Each row is a point on a tangle of strands that fork and nearly touch. The rows are in no order.
Two points are linked if the straight distance between their rows is under 34.5. Some points are linked to none.
Q_547: [ 13  -2 -23 -20  24  -9  17 -30]
Q_726: [ -9  26   2 -28   3 -18  14   0]
Q_379: [ -7 -35  18  20  -5 -15 -21  23]
Q_88: [-22  26   6   2 -18 -30  13   2]
Q_539: [ 42  -9  35 -17  13  22  14  -2]
Q_57: [ 16 -24  33   2   8 -25   0  21]
Q_642: [-10  -9  19   2  -2 -31   7  11]
Q_24: [ 10 -13  19 -14   9 -16  26  -3]
Q_501: [-12 -42   2  17  -4  -1 -30  15]
Q_654: [ 36  39 -55   0  -5  13  -7  -2]
Q_841: [ 15  -2 -41  -8  30   1   7 -35]
Q_692: [-15  35   0 -20  -9 -28  11   1]
Q_830: [ 11  -9  -9 -26  24  -5  19 -20]
Q_301: [-12  27 -24 -31  14   9   3  -9]
Q_724: [-30 -21 -15  20 -14  -9 -20  -2]
Q_976: [ 32 -19  20 -28  19  17  17  -2]
Q_555: [-23 -35 -14   7  -8   1 -33   5]
Q_504: [-13 -15 -12  38 -15 -25  12 -20]
Q_645: [ -5  43 -48   6   2  28  -6 -12]
Q_268: [ 21  -8  51  29 -14  15 -12  15]
Q_422: [  1 -26  14  12 -23  41 -34  14]
Q_356: [ -7  11  -6 -38  17  12   9  -5]
Q_941: [  0   0   4  -8   1 -23  32 -16]
Q_842: [ -2   8  28 -33   4  -1  10  18]
Q_390: [40 -5 46 -4  1 14 15  2]
Q_633: [ -3  -1  -9 -31  27  27   7  -6]
Q_889: [ -8  44 -32 -23   4   7   0 -11]
Q_892: [ -1   7  40 -24  -4   0   5  27]
Q_796: [-17 -29   6   6 -19  30 -25  14]
Q_873: [-19 -20  28  16 -14   6   9  10]
Q_275: [ 30 -14  38 -13  11 -12  -1  20]
Q_448: [  6  45 -42 -12  -1  14   1 -16]
Q_319: [ -6  12   6 -41  11   1  11   5]
Q_97: [-19 -27  22  18 -18  16 -11  16]
Q_271: [ 11 -16  38  29 -21  24 -23  21]
Q_774: [  4   6  -3   4  -3 -31  30 -23]
Q_428: [-27  25  -3  17 -26 -25  11   0]
Q_884: [  2  -6  45   6 -12  -1 -12  33]
Q_718: [ 29  43 -29  -6 -12 -25   8  -6]
Q_210: [ 16  22 -37 -17  18 -16  -3 -19]
Q_559: [-38  -4   7  22 -25  -2  11   0]
Q_213: [ 15 -15   9 -28  20  -5  21  -7]
Q_752: [-31  -3 -17  28 -21 -18 -12  -4]
Q_102: [  4 -34  27  15   3 -22  -8  17]
Q_606: [-27 -12  20  17 -15  -5  18   3]
Q_669: [ 30  32 -56   0   7   3 -13 -10]
Q_308: [ 23  22 -58  12  19   5 -19 -11]
Q_631: [  7  17 -52  21  22   9 -15 -19]
Q_805: [ -7  -3  43  -3 -10  -4   0  30]
Q_490: [-15   4 -34   0  32  22  -7 -13]
Q_117: [ -9  12 -45  21  26  15 -12 -15]
Q_868: [-19 -31  -5  -6 -22  33 -23   4]
Q_662: [ 34  -3  54  19 -10  12   2   8]
Q_221: [-27  12 -12  30 -24 -23  -3  -4]
Q_712: [ 14 -21  28  27 -19  31 -36  17]
Q_672: [-16  -1 -23 -12  32  28  -2  -9]
Q_105: [ -6  -7  -4  29 -10 -31  27 -23]

A fork is a point with three links. Follow the links from the first point to the second and name the forks in between, in order.
Q_672, Q_842 -> Q_356 Q_319
Q_97, Q_662 -> Q_796
Q_631, Q_889 -> Q_356
Q_390, Q_841 -> Q_213
Q_88, Q_805 -> Q_319
Q_805, Q_490 -> Q_319 Q_356

A fork is a point with three links, a tip a point with one. Leave the first point through the second and follow the links. Name the first fork or tip that comes.
Q_271, Q_268 -> Q_213
Q_117, Q_631 -> Q_654
Q_559, Q_606 -> Q_796
Q_842, Q_892 -> Q_884
Q_301, Q_889 -> Q_645
Q_724, Q_752 -> Q_319
Q_645, Q_448 -> Q_356
Q_752, Q_724 -> Q_275

Name the points in between on the shortest way along the links from the first point to the second, in order.
Q_654, Q_672 -> Q_669 Q_308 Q_631 Q_117 Q_490
Q_976, Q_422 -> Q_539 Q_390 Q_662 Q_268 Q_271 Q_712
Q_559, Q_97 -> Q_606 Q_873
Q_504, Q_941 -> Q_105 Q_774
Q_884, Q_692 -> Q_805 Q_892 Q_842 Q_319 Q_726
